Points, in no order, along strands that fork, close into loops and pass close to each other.
Two points are linked if the straight distance between their rows is under 96.9.
Q_473: [ 28   5  18  19 -32  -4 -17  13 -12   0   8 -12  10 -20   6 -12 -25   1
  16 -25  47  15 -22  -8 -18  20  25  -5  -3  -6  19]
Q_368: [ 17  16  -8 -27  32  18  -3   4   4 -19  -1 -40  14   7  23  26  -6  14
 -10 -16 -36  11  18  18   4   1 -15 -22  28  -5  31]
Q_315: [ 16 -11 -33   0   6 -14 -35   5  12 -38 -57  19  11   0 -41 -23 -42   2
 -21  13 -26  -4  -7 -39 -33  -3  -8 -24 -17   9 -22]
Q_168: [ 37 -25  18  17 -22  -7  28  21  17  24  29   3  -6   9  27   1 -11   7
   2  -4   4  19 -34 -36 -10  10  18  39  14   9  20]
Q_708: [ 32 -13   5 -15 -22  -5  22  16 -24   9  17  11 -21 -13  14 -13  30  10
 -19  15  -6 -37 -13   0  14   2  16 -16  14  25  17]
Q_254: [ 19   5 -13   0  16   1  -9 -13  40  12  34  34  19  -8 -12  16   9 -17
  16  17 -39  25  13  43  22   2   8  18   3   5 -39]
Q_120: [  2 -14   0  -4  46  19  -1 -20   8   2 -31 -15  32  16   7   3  20 -34
 -13  12   7  32  45  27 -14  44 -20  -9   6  11  24]
Q_395: [ 23 -13  13 -32 -15  -5  -7   2  -1  -6   0 -26  -9 -19   0  14 -12  16
 -21   2  16  26  -8  -5 -13 -28  10 -25  31 -37 -12]
Q_587: [ 27  33 -30  27   9   0 -19  -3  20 -23  17  17  29   6  -9  12   1 -47
   4  28 -15  55  24   0   7   7  -8  14 -21  -4  -4]
Q_943: [  5  25 -23  29  12  -8 -14   4  16 -12   9  20   9  24 -13 -17  19 -58
 -14   3  -4  24  29 -10  11  41  -6  12 -30  -1   9]
Q_755: [-19   0  20   3   6  -7  10   2 -36  -6  -7 -17 -29  -7  -8 -26   1  15
 -24  17  35  23   8 -35  11  -2  11  28  13 -18   7]
Q_906: [-12  16  10   5  10  65   1 -34   0  -7 -24 -23  -2   8  12  10  -9   5
   7  -1 -15  15  24  -6 -34   1 -19 -18 -23  -2  14]
Q_739: [-17  -4   8 -23  10 -34 -24  19  18 -25 -19 -17   6  12 -22 -20  50 -16
 -10  17   7 -11 -11  16  48  11  -3   9  24  31  24]
Q_609: [ 14   4 -17  -6  35 -19 -12  10  15 -12  14 -12  54 -10   0  34  14   6
  -7  24 -58  36  -6 -11  14 -21 -20  28  14   1  -9]
Q_836: [ 14   1   1   9 -13   3  -1 -19  30  25  38  33  13   1  -3  34 -17  -3
  32 -12 -21  15 -13  16  20 -20   9  23 -13 -20 -38]
Q_457: [-54 -11   9  14  -3  20  -5 -23 -14  19 -19 -20  -8  -2   8  -5  33  -8
   1  21  -7 -56  12  12  -3 -22  20 -45  -7  -7  15]
Q_321: [  5   1  -8  11 -29 -14  -2  -1 -29  -7   0  18 -21 -20 -17 -25  14 -28
 -22  38  50  -4   7 -15   4  30  28 -21 -23  -2  -9]
Q_409: [  4 -20  17 -12  35 -32  19 -16   7   7  29 -18  -4  -6 -17  -6  32  46
  40  10  17  -2  12  29  19 -27  -4  25  -2   9   6]
Q_529: [-13  -6  11  15 -26  10  17  -5   5  15   2  42 -36  -8  11  -1 -10   5
  20  -8 -15 -36 -21  15  17 -56  26  28  16   4 -14]
Q_707: [-51  17  10 -26  39 -21  -3 -12  10  -7   8 -37 -21  15 -11  27   2   7
   1   0   5  18  19  14  -6 -15  -4  13   8 -20  -8]
Q_371: [ 12  10 -19  -1  13  10  -6 -18  13  -1   7   4 -18   8 -38 -36  -8  -7
  21 -26  15  25  32 -29  20  26 -14   2 -26 -16   3]
Q_227: [ -8 -18   6 -18  -1  17   9 -27  -7  30 -35 -14  -3  -6  10 -31  -3  20
 -14 -11  31 -22  25 -33 -25  -4   0 -34 -15 -26   1]
Q_462: [-29  43  17  35 -20   2  -3 -11 -22   5   3  15 -19   5  -7  -6   2 -26
 -18  14  -1   2  14 -12 -15   4   7   5 -38   0 -14]
Q_22: [ -3  15  34  42  -5  12   7 -16 -13   7 -11   0  -7  14   4 -15   4 -37
 -27  15   3  28  13 -20 -25  20  15  25  -8   2  14]
Q_945: [-14 -10   3  16  11  36   2 -28   4 -19 -24 -18  -1  12 -21 -31  29 -51
  11  21  32   5  26 -28  46  -4   5  -5 -13  -4  24]
Q_683: [  0 -28  12 -34  37  13  13 -19  23 -30 -10 -50 -31   8 -27 -27  15  21
  14   2   4   8  25  -8  26 -11  -4  12  19 -13  17]
Q_761: [  8  13   8   1  -1  21  12  18 -17  10  36 -17 -19 -10 -12  -4   9   2
  20 -42 -18 -17  18  33  47  16   1  -4   2  10  27]
Q_95: [-20  -6   8 -16  37 -12  12 -28  17 -12   5 -30 -23   7 -33 -16  14  23
  30   4  26  15  39   6   6  -8  -8  17 -13 -11  -4]
Q_898: [  5  39   5   5 -36  29 -18  11 -21 -14 -25  20  13  -8   2  -2  -6   9
 -11   1  -6 -11 -32 -25 -11 -23 -13 -16  -4   8 -12]
Q_764: [ -1   3  20   7   2   9  64   7 -14  26  13  -1 -15   8  43  42 -17  -2
  -3 -34  10 -16  17  21   1  33 -11  21   9  -2  10]
Q_606: [-23  24  17  13 -39   9 -24  10 -12   1   8   4 -19 -10  -9   7 -23  20
  25 -26  18  -2 -22  15 -19 -21  -6   0 -18 -30 -26]
Q_973: [-56  25   1  -8  -2 -28 -17   3  -5   2  -5 -11 -18   4  13  16  -6   1
 -22  -3   9  -3  10   0 -37 -20   0  -1   6 -27 -21]
Q_347: [  1 -15 -31 -24  23  -4 -21 -18  56 -32 -17   0  14  -5 -28  -3  11 -23
   2  30 -40  11  35  21 -27  15  -7 -32 -22  14 -20]
Q_793: [  7   4  -6  18  17 -15 -32   2   5  -2  -4 -22   6  18 -22 -24   7 -52
   1  -9  29  26  32   7  -6  52  13 -11  -9  -5  34]
Q_668: [  4  22 -10  -7   2  14  11 -40  -8   5  14  11  13  -7  14  33   8   5
   4  31  14  31   4   0 -23 -39 -17 -15 -25  -7 -28]
Q_411: [  3  -3 -30  -2 -16  14 -28  -6  -4 -18 -33 -12   5   8  -9 -22  -9 -22
  -3  10  27  -9   6 -43   3  15  12 -48 -14 -15  14]
Q_25: [ 27 -20 -22   2  17 -23   8   0 -11 -10  20  42   8  13 -32  -2  12 -16
  17  33  20  19 -43  20  40  -5 -10  24   7  46 -17]
Q_513: [-10  14 -27 -11  10 -40  10  16  31  17  43  10  21  -4  25  35   2   4
 -19  -2 -45   1  13   5   3  19 -16  20   4   5 -35]
Q_721: [ 14   6 -13 -15  20   5 -11   8  35   0  26  -1  28 -12   9   4  42 -18
   6  17 -36  17  22  62  26  18   0  12  16  18   2]
Q_353: [  0  -3   7  11  27 -26   7  -5 -15  13  38 -15  22  26   4  33  16  -7
 -17  29  -3  57 -10 -13  -6  14 -24  48  -8  -7  -7]
Q_786: [-21   3  -4  -6 -23  12 -10   2 -26   7  -9  -9 -10 -11   3  -7  18  -5
 -10  10  -3 -51  -5   3  15  -4  23 -34  15   2  16]
Q_11: [ 22  -9   5  -2  21   6  -2  -8  -2   8  21 -36   6   1  -4  14 -16  -2
  35 -25  33  46   8  19   6  15   8   7  21  -9  25]
Q_723: [  6  -1 -28  14 -25 -24 -37  25  10 -41 -59  26  19 -12 -17   4 -51  -6
 -16  -5 -17  -1 -23 -32 -32 -38  -9 -14  -4 -28 -34]
Q_71: [-21  18   4  30 -29   5 -41  11 -27 -26 -23  20 -17 -20 -17 -30 -28  11
   0  16  20  11 -29 -18   1  -7  30  22  -2 -25   6]
Q_472: [ 34  10   5   8  12  14  -1   5   4   7  23 -11  48 -16  20  41   4  12
 -18  10 -60  44  -5   4   0 -13 -16  12  15  -5  -2]
Q_42: [ 42  -3  16 -12 -40   0  13  34  28  12  -1  18  17  -9  38 -15  -3  14
 -11 -41  -4 -47 -25 -27 -12   6   6 -16   8  -1  -9]
Q_173: [-18   0  11   0 -34  23 -37  21  -2 -21 -33  17 -31 -17 -10 -10 -28  38
  11 -20  -2 -10 -26  27  -9 -43  -4  -4  -1 -42 -30]
Q_292: [-36  -6  31  17  -8  18  -1   8 -31  23 -14 -39 -23  -4 -20 -24  -8   0
 -12 -30  14 -26  17  -7   5  34  11 -26  -6 -26  12]
Q_927: [-15  -8 -10 -18 -13  28  -7  -7 -15 -38 -31  14 -40 -14 -33 -16 -42   6
  11   7  18   0 -11  -4  35 -18  15  -5  13 -30 -22]
Q_572: [  8   0   1  11  11   4 -16   0  -2   7  -3 -28  12   1  -2  -5 -22 -25
  17 -32  25  22  13   9 -13  39  16 -10   5   0  31]
Q_578: [ 10 -24  21  17  11 -25  12   4   1  35  42  -7   2  23   5   9  11  24
   8   9  -5  29 -27 -23  -6  15   0  63  -5   2   9]
Q_829: [ -2 -14  19  16  -6  26  15  14 -34  28  17 -37  -7  -3 -15 -15   5 -12
  -3 -51  -1 -23  18  19  30  42  -2 -30  -2  -5  39]
Q_48: [ 28   3  52  13 -22  33  28  22 -32  16 -21  -4  13  -3  44  -6   9  19
 -28 -17  10 -25 -15 -15 -41   3 -18  -7  -2   0  11]
Q_814: [  5  10  15  11 -43  -2  -4  43 -17 -11  24  -2   7  -1  14  44  -7   2
 -13   2 -22  13 -64  -8  -8 -27  -4  13  24  -6  -7]
Q_90: [ 25  18  -3 -23   9  33  -3   6  -2  -7  21 -19 -12   2 -12   0   2   8
  -1 -23 -39   9   8  11  39   3 -11 -17  14   6  17]
Q_576: [  5  17 -20  34 -10 -30  11   8   3  -7  33  39 -12  23 -11  -6  18 -35
   0  27  11  19  -8 -20   3  27  -4  31 -34  22 -11]
Q_704: [ 22  20 -32 -26  10 -12 -14  14   8  10  21  23  22  -2  -1  10 -13  41
  -2 -25 -36  -6 -18  -5   5  15 -35 -20 -13  10 -25]
Q_802: [ 12  -1  -7   1 -22  -9  18  17  -6  -5  41  19  -4   0   7  37   6  -4
   0  30 -21   9 -49   0  18 -15   0  23  20  25  -7]
Q_66: [ 11  15  -3 -26  -4  -9 -30   8  20  12  10  18 -10  -4 -22  -1 -26  35
  16 -29 -29 -11  -8  17 -11  16 -10 -23 -12  -1 -23]
Q_653: [  3   7  43  23 -45  30   9   8  -9   1  -4  13 -28 -30   3 -13 -12  23
  18 -28 -13 -38 -14  19  11 -47  18  16   7 -18   6]
Q_19: [ 12 -17  -8   3   2 -31  29  16   1  32  38   0  22   6  52  46  -3  31
  -5   7   2   5 -24  -1 -44   8  -7  16  -2   3   7]
Q_218: [ 13  20  15   5 -34  24 -25  28 -28 -23 -25  21  -7 -15 -19 -27 -16  28
 -20  11  -1   4 -50 -29   9 -11   0   3  10  -6  -9]
Q_20: [ 18   8   2  17   4 -12 -12 -11   8  -4  31   3  19  21 -22  37  -5 -31
  -6  19 -19  61  -7 -18  11 -13  -6  29 -13 -32 -22]
Q_854: [-12 -20   6  -1   3 -28  36 -10 -36  25  -7  -5  -6 -11  44   7   7   6
 -13  19  64 -10   7   0 -44   2  12   6  10  13  14]
Q_386: [  6 -12   8  14 -25   5  10 -16  12  25  24  49  -4  -1  10  40 -14  10
  34  -8 -18 -18 -36  21   5 -59   1  22  -8 -11 -33]
Q_627: [ 34   4  33   5 -29  12  22  23   2  25   5   6  11  -9  34  -7   8  15
 -27 -29  -8 -20  -8  -2 -38  30  -7 -18 -18  12   4]
Q_229: [-44  -4  -4  -4  20   5   4 -22  -4  16   0 -19   8   4   6   2  42 -25
   7  12  20 -28  30  26   8  10   1 -36 -24   9   7]
Q_354: [ 17  20  17  -2 -30  31   4   9 -30  -3  -7  -1  11 -20  35  -1   9  28
  -8   2  15 -15 -31 -13 -22 -31 -14 -13   0   2  14]
Q_488: [ 12 -11 -17   1 -19 -21   8  18  39  17  20  45   8   3   6  18 -25 -10
  10 -17 -36 -23 -32   6   4   9  18  10  14  36 -22]
Q_733: [  0  25 -32 -11  -2   2 -19 -15  -6 -31   9   3  -3   3 -20  39 -14   3
  24  33   7  28  -8   8 -17 -22 -16 -30 -24 -15 -24]
Q_585: [-20  -5   1 -10 -19  13  -8   6 -22   3 -38 -12  -2 -12  27 -26 -20  34
 -15 -32  51 -26   5 -30 -30  -9 -10 -19 -15 -45  -4]
Q_575: [-28   4  10  29  14   1  21 -22  -4  -4 -11 -16 -12  19 -18 -24  14 -55
  -1   3  44   8  47 -18  34   9   2  20 -23 -16  12]
Q_297: [-24  11 -11 -21  22   6 -18   2  27 -34 -24 -10  12  23 -22  -5  34 -27
  13   9 -16 -18  -3  23  60   6 -17   3   8  35  13]
Q_523: [ -3 -19  18   5  42  26  21 -19 -11  17 -29 -21  17  15  15  11  20 -29
  -4  -9   6   9  30  16  12  25  -5   8  27  10  41]
Q_13: [ -9   6  28  -2  -2  31 -21  14  -2  -1 -39 -38   8  10  10  -6  -5   4
 -35 -27 -37 -14   0 -17 -22   5  -1 -34  14 -22  26]
Q_610: [ -2   1  -3  24  -2   8 -33  -6  -9 -27 -14  -2  -4  -7 -47 -38   8 -14
  43  17  25   1   4   8  26  11  24   6 -14  28  28]
Q_103: [ 13  -9 -18 -25 -18  28  -2  -7   2 -32 -44  29 -25   2 -25 -18 -54  11
  -5  -3   9 -14 -24 -14  10 -21 -11 -25  -1 -24 -42]
Q_144: [-14 -22 -13 -44  11   7  -8 -21   7  -9 -35 -18 -16  -2   1 -31   8  27
 -23  11   4 -37  14 -37  -7 -15   1 -34   5 -20  -4]
Q_517: [-27  18  -4   7   1 -37  -1   6  27  15  31   8  15   6   8  39  -9  -4
 -20  -8 -41  13  -2 -20 -22  -4 -13  26  -8 -20 -43]
Q_83: [ 13 -14   3 -23  25 -20  -1  -1  38  23  13  -7  14  -8  10   7   7 -21
 -26 -20 -27  16  44  20 -12  33  13  -2  21  -8  -4]
Q_949: [ 11 -19  10 -13  15  -7  31  -6  -9  18  11  -9  -9   5  11 -26  37   1
 -11  -6   9 -24  14 -14  32  -3   7  10  14  19  29]
Q_844: [  6 -32 -28 -39  -6  13  -9 -16  14 -29 -55  21  -8 -19  -9 -21 -20  18
 -22  32   0 -10  -3 -32 -10 -35   6 -21  20 -22 -27]
Q_307: [-22 -10  47  26   2  24  47 -11 -44  31 -28 -24 -15   2  -7   1  -8   8
 -16 -42   5 -35  35   1  -1   8  -7  -1   2 -22  18]
Q_143: [ 23  -2 -21  -1   0 -24 -12  -8   9   1   6  31 -13  13 -33 -25 -21 -12
  11 -24  10  10 -14 -35  35  18  -3  13  -7   6 -17]
Q_769: [ -7  14  -3  -6  41 -22 -10   2  23 -18  12 -19  36  13  -5  11  30   0
 -22  23 -27  51   9  -6   7   9 -29  32   6   1  -6]
Q_617: [ -5  27 -19  -5  16  10  25 -29   3  23  26  13  28  -1  41  37   4 -13
 -10  11   1  25  28  13  -7  -6 -14   6 -14  -1 -29]
Q_362: [ -8   0 -18  -6  26  18 -25 -10  39 -29 -13 -26  31   4 -12  -7  24 -33
  -5  32 -32  30  45  22 -21  30  -9 -25 -16   7  10]
Q_763: [ -3  -6 -25   2  11  -5 -33  11 -15 -13 -38  29  10   5  -9  -6 -42  31
   6  -7 -23 -15 -49   9  -7 -39  -2   0  21  26 -10]
Q_983: [ 10   7   3 -12 -15  16 -12   7  -2  24   2  18 -11  -3 -14 -23   0  24
   9 -41 -20 -48  -1   4  12  19  -6 -38 -25  14  -4]
Q_222: [-11 -13  14 -26  23 -23 -15  12   6 -20 -16 -33 -11   6 -26 -34  51  24
   3  23   6 -38   1  23  35  -1   3  -5  11  21  33]
Q_889: [-20 -16  11  -7   7 -67  -6   4  18  20  16  -1 -16  -2  -7 -14  14   7
   7   5  31 -12   1   3 -18  10  30  29   8   0 -14]
Q_946: [ 17 -12  -4 -19  42 -32  16  18  37  13  30 -11  18   0  28   5  35  -9
 -18   4 -22  19  33  50   9  31 -10  23  25   7   4]
Q_318: [  0  13 -35   5  -2  -7 -34  -1   7 -47 -43   2   4  10 -33 -15 -13 -30
  -9  30 -12   0   2 -43  -8   1   2 -24 -14   8   1]
Q_542: [-10 -16   4  13  26 -18  69  15  -2  33  25  -2 -14  15  41  31  -6  12
  15 -23   2 -10  30  25  11  50 -10  53   7   5  18]
Q_275: [ -3 -20  -9  -7  18  33 -22 -26  19 -40 -28 -13 -13   4 -36 -39   9  12
  33  27  -2  -5   1  -5   1   4   5 -11 -11  22  23]
Q_46: [-31  -1   0 -11   7 -32   5   1 -35   9   0 -18 -11  -6  34  14   4  34
 -18   7  36 -10   2   3 -32 -27  -4  -1  17 -13  -3]
Q_197: [ -1  -2 -39 -23  -2 -13 -10 -10   8 -42 -25  18 -24  10 -30  22 -42   4
   0  21  -1   5 -11  -9 -21 -28 -17 -29 -14 -28 -54]
Q_932: [  7  17 -24 -32   1 -22  15   9   9  25  29  21   0   5  19   3   9  18
 -21 -27 -23 -18   5 -24  13  21 -26  -3  -9  13 -16]
Q_401: [  6  14  21   5  13  39  14 -36   7  -5 -44 -12  12   4  14  19 -24 -21
 -22   7  -1  33  33 -16 -43 -12 -14 -15  -5 -26  -2]
Q_934: [-10  15  23   9   1  15  40 -17  -5  27  16   6  -6   3  24  21  -6  -1
  -2 -26   3  10  15   7  -4  -2   0  21  -3  -9  -5]
Q_818: [  7  10 -26   9   7 -23 -29  -2   3   5  32   0  42  -1  16  31  -2   4
  29  13   4  22 -24   6 -21  -4   2   7  -1  18   8]
Q_554: [ 11   1   5   5 -38   4 -23  20 -15  -9  14  -8  17 -10  23  36 -12  11
  21   1  11  16 -56  11  -6 -50  10   5  29 -19   9]
Q_443: [ 10 -16  45  18 -18  29  65  -3 -44  28 -31   3 -14  -7  25  -2   1   6
 -33 -19  30 -21   5 -20  -6  18 -11   8  -1  -4  21]
Q_272: [-22 -10 -22  -8 -15 -56 -23  24  -3  -1  -3  15  -7  -7  19 -16  -6  18
 -10   4  30 -25 -26 -25 -21   5  28  14  21  -2  -4]
Q_47: [-25 -13  14  -1  23  35   7 -21  10  -4 -30 -40  11  22  -2  -3  24 -43
  -6  -1  -7  -6  17  -7  37  -7   9 -14  27  -4  30]
Q_344: [-26   7  -7 -16  -7  10 -34  12  -5 -20 -23  -1 -38  -6  -9   4 -16  41
  14 -12 -27 -32 -11  34 -11 -46  -2 -15  17 -20   1]
Q_323: [-22   8 -22 -12   4  41 -18 -11  -1  -2 -15   9  -3  13 -21   0  -3   1
  17 -16 -36 -43   3  21  22  10 -10 -42 -20  21  -4]
Q_589: [ 17  -9   6  -7  28   5  28   2  -2  16   8 -14   9  20  40   1  29 -16
 -24 -18 -25 -19  19   1  32  18  -7   6  20   9  41]
Q_314: [ 10   6 -12  15  -7   2  21  -1 -30  15  51  10  -6 -14  -8  -7  24   6
  17  10  21  19   7  18  11  15 -19  10 -21  35   7]
Q_862: [-10  -8  25  12 -19 -37  -3   1  14  31  27   8 -22 -10   1  -2 -13   4
   5 -24  25   0   2  10 -39  13  31  14  -5 -18 -23]
Q_807: [ 15   4  15  16 -52   1   1  18 -18   2   5   6  -5 -20  13 -20  -7 -22
 -21   1  42   1 -16 -22  -8  32  27 -10  -5  -1   4]
Q_404: [-15 -21  -7  18   6   5 -26  -9   7   3 -17  16   6   4 -42 -41  25 -34
  37  12  10 -30   1  22  38  20  17 -14 -17  32  19]
Q_625: [ 30  -4  -2  -3 -33   4   5  11  32  13 -15  44  24 -10  15   0 -18 -15
  -8 -28 -38 -38 -25 -10   0  -6  10 -17   3  22 -18]
Q_796: [-26 -21  19  10  36 -16  69  -5   5  19   6 -12   2  16  34   3  40  -4
   2  -9  20 -29  39  27  23  22 -10  49  -2  21  22]
Q_483: [ -2 -20 -21   0  -5  39 -18 -23  11  -8 -28 -17  17   4  -3 -12  18 -26
  -2  25 -16 -12  14 -20 -11  12  -9 -74 -17   1  11]
Q_451: [  9  12  26  18   6   3  -1 -14 -35 -17 -21 -20 -13   0  -6  -5 -12 -11
 -25  34  40  53   5 -22 -24   3  10  12   6 -26  10]
Q_153: [-11  22  19   0 -42 -23 -10  49   1 -16   6  -7   4 -12   5  29 -20 -16
 -39 -18 -31  15 -31  -9 -20 -16  -8   0  26 -16 -33]
Q_280: [ -3  -8  -2  10 -14 -21  16   1 -33   7  29  -7 -14 -13 -11 -19  29 -12
   5  27  50   8  14  13  -8  28  17   1 -16  25   7]
Q_436: [ 24  -4 -28  13 -17 -46   7  11   1   1  15  51 -14  13 -25  -8 -12 -27
 -17  15  12   7 -21 -34  11  23   6  13 -13   9 -33]
Q_832: [-14   5   7   8   1  43 -16 -17 -12 -15 -18 -35 -16 -10 -22 -25  -6  20
  26   8  -3   3  18   3 -26   2   4 -23 -27   2  23]
Q_901: [  8 -24 -18   1 -11   0 -12 -10  14  23 -18  47  10   5 -23 -31  21 -41
 -22   5 -25 -23   5 -10  14  20   6 -26 -10  24 -15]
Q_866: [  4 -12  28 -19 -19  29  -7  19  -7 -33 -17 -44 -26 -26  -4  -6 -36  32
  -2 -14  36  24  -3   5 -14  -6   6 -19  21 -63  -2]
Q_811: [  1   4 -19   2  20 -24  -9 -12  -2 -25  12  20  14  18 -30  12  10  -8
  43  30  29  22 -26  13  40 -19  -9  26 -13  23 -11]
Q_736: [ 17 -15  -5  12 -26 -19  15  22  -5  22  22   7   7  -4  62  25   2  40
  18   4   4 -27 -37   6 -43 -30   4   6   1   8  26]
Q_145: [-13  15  -2  33 -16 -15 -24   2  -6 -25  -7  14 -10  -4 -20 -25 -17 -23
  26  10  30   3 -14 -23  22  -4  40  35   2  -3   6]
Q_940: [-34  13 -11  -4  28   7  17 -29 -13  23 -10 -11  16   8  37   8  11   4
   6  -1  22 -31  36   4 -18  -3  -9 -15 -15  13  16]
Q_87: [ -8  12  -8  -7  26 -28 -14   0  21   7  18  -1  29   2  29  20   5  23
  22  -6 -23 -18  -4  23 -13 -12   8   7  11  16  15]
Q_522: [ -5  -3 -27 -10  34 -16 -17   2   3 -24 -26  19  18  18 -27   7 -16  25
  11  13 -31   0 -34 -11   2 -32 -23   9  14  34 -15]
Q_998: [ 24 -21  13   0  11 -15  37  -7 -17  20  52   8 -18 -15 -24  -9  42  29
  18  22   3   3   5  28  24 -13  -7  29 -10  21  -3]
Q_877: [-17  -1  21  13 -31 -29 -12  19   1  27  28  14 -30  -1   6  15 -12  31
   4 -18  -9  -8 -32  11 -28 -23   7  27  -1 -30 -22]
Q_500: [ -1  10   8 -15  24  19  -5   2 -21  -8 -32 -45  16   9  23  25 -16   8
 -17 -25 -14  -5  12   6 -24  20 -13 -36  17  -2  44]
Q_850: [-16 -16 -23 -27  23  12  -9  -5 -17 -19 -33  10 -27  19 -46 -22 -17   1
  -9  12 -17 -33 -10  24  20  17  -9 -43 -11  29 -25]
Q_905: [ 27 -20  18 -22  14 -19  11  -3  -9   8  12 -26 -10 -10  10  22  -4  -6
 -10  -4  34  30   0   9   0  -4  23   0  49 -16  14]
Q_509: [ 17 -23  14  13 -39   6  51  15   1  28  18   5 -17 -16  53   1  -2  27
  15  -8  25 -33  -9   2 -25 -16  17   7  -2  10  20]
Q_696: [ 12 -21 -22   8  -1 -15  27  23  17  -1  35  38  -2  18   2  15  18 -17
  11  35 -23  11 -38   2  35   3  -5  43   9  49  -8]
Q_806: [-16  30   0  -5   0 -11 -13  14 -16  -4  20  -4 -13  -4  19  22 -12  32
  25 -25 -22 -33 -14  35   1 -31  -2  -5   8   3  17]
Q_439: [ 18  -9  20  20 -56  23  59  12 -27   8  25 -10  -7 -28  23   0  -9   6
  16 -16  46 -21   2   4   9  -8  15  -7   0   3   1]
Q_947: [ 25 -12   6  27  -8  12  16   9  35  34  29  18   7   2  27 -15   3  -7
  22 -10 -12   4   4  -1  -6  32  21  33  -6  30  25]
Q_527: [-13 -10  10  -2  -6  23  30 -13 -45  -5 -10 -30 -16 -24  -5 -10 -14  24
   0   0  44   4  24 -12  13 -28   6   4   8 -22  11]
Q_341: [ 13  -3  -6 -14  10 -26 -18 -12  28  -6 -11  13   8 -19 -23   2   0 -10
 -22  28 -27  18  19  -7 -32 -14   4 -18  -2   1 -31]
Q_471: [-19  -4  13   5  35 -15  29 -20  37  19   6  -2  23  12  31  -3  41 -13
  14   2  24  -1  37  31  17  16  -2  44  -5  17   1]
Q_961: [ -2 -22   6   0  21 -38  38   0  -3  31  13  -1   6   8  46  24  14  14
  -7  11  20  -9   7  15 -48  22   0  18   5  31  18]
Q_88: [ -8  39   7  32 -27  -1 -13  -9 -12   1  16  27  -9   0 -15   4 -19   3
  14  -5  20  13 -10 -11 -22  -9  -7   0 -49 -22 -28]
Q_604: [ 17  23 -19  -8  -4  22  -2  17  17  -5   6   7  24  -1  10  13   0 -20
  -9 -25 -61   1   0 -13  46   3 -11  -2  26  18   3]
Q_237: [ -8  -5 -10   6 -30  -9 -44  35   5 -24 -44  29   7 -15  -4   4 -42   7
  -7 -16  -9  -2 -44   3 -18 -36   4  -5  20 -15 -33]
Q_74: [ -6 -13   6 -17 -15  34  15 -10 -30 -20 -11 -14 -40 -36 -27 -31 -18  50
   9   7  11 -15  11 -12  32 -35   6   3  11 -35  -3]
Q_791: [ -1  -8 -33 -17  49  16   4  -7   2 -35 -34  15   7  34 -34 -17 -31  -3
  -7  11 -28  -1 -14  15  22  -5 -26 -13  -3  45 -32]
Q_525: [ 12  -1   3 -10  -6  -8 -10  -8  24  11   3  16   1  -5 -14 -15  12 -30
 -26   7 -18   3  17  -5  -5   8  16 -21   3   6 -10]
Q_366: [  1   4  -6  12  -5 -10 -33  -6  -6  -3   3 -12  36  -4  18  26 -15  12
  19   4  14  29 -28  -1 -47 -33  -3  -5   2 -16   8]
Q_959: [ -2  12 -16  -8  16   9 -21  -1  31 -21  -5   6  24  17  -9   1   4 -41
   9 -10 -30   6   0 -11  49  -7   2  10  30  21   9]
Q_260: [  0  19 -26 -15  22  13 -28  -4  28  -5  15 -11  -8  16 -24 -20  -6  -3
  12 -25 -25  27  35   4   1  48 -22 -17 -31 -13  -5]

A fork is a point with three links, a tip a point with one. Leave the first point through the second and follow the links. Name the first fork or tip that comes.
Q_439, Q_509 -> Q_95
Q_733, Q_668 -> Q_471
Q_517, Q_513 -> Q_237
Q_88, Q_462 -> Q_103
Q_927, Q_74 -> Q_606
Q_522, Q_791 -> Q_517
Q_973, Q_46 -> Q_439
Q_653, Q_529 -> Q_525
Q_940, Q_229 -> Q_523
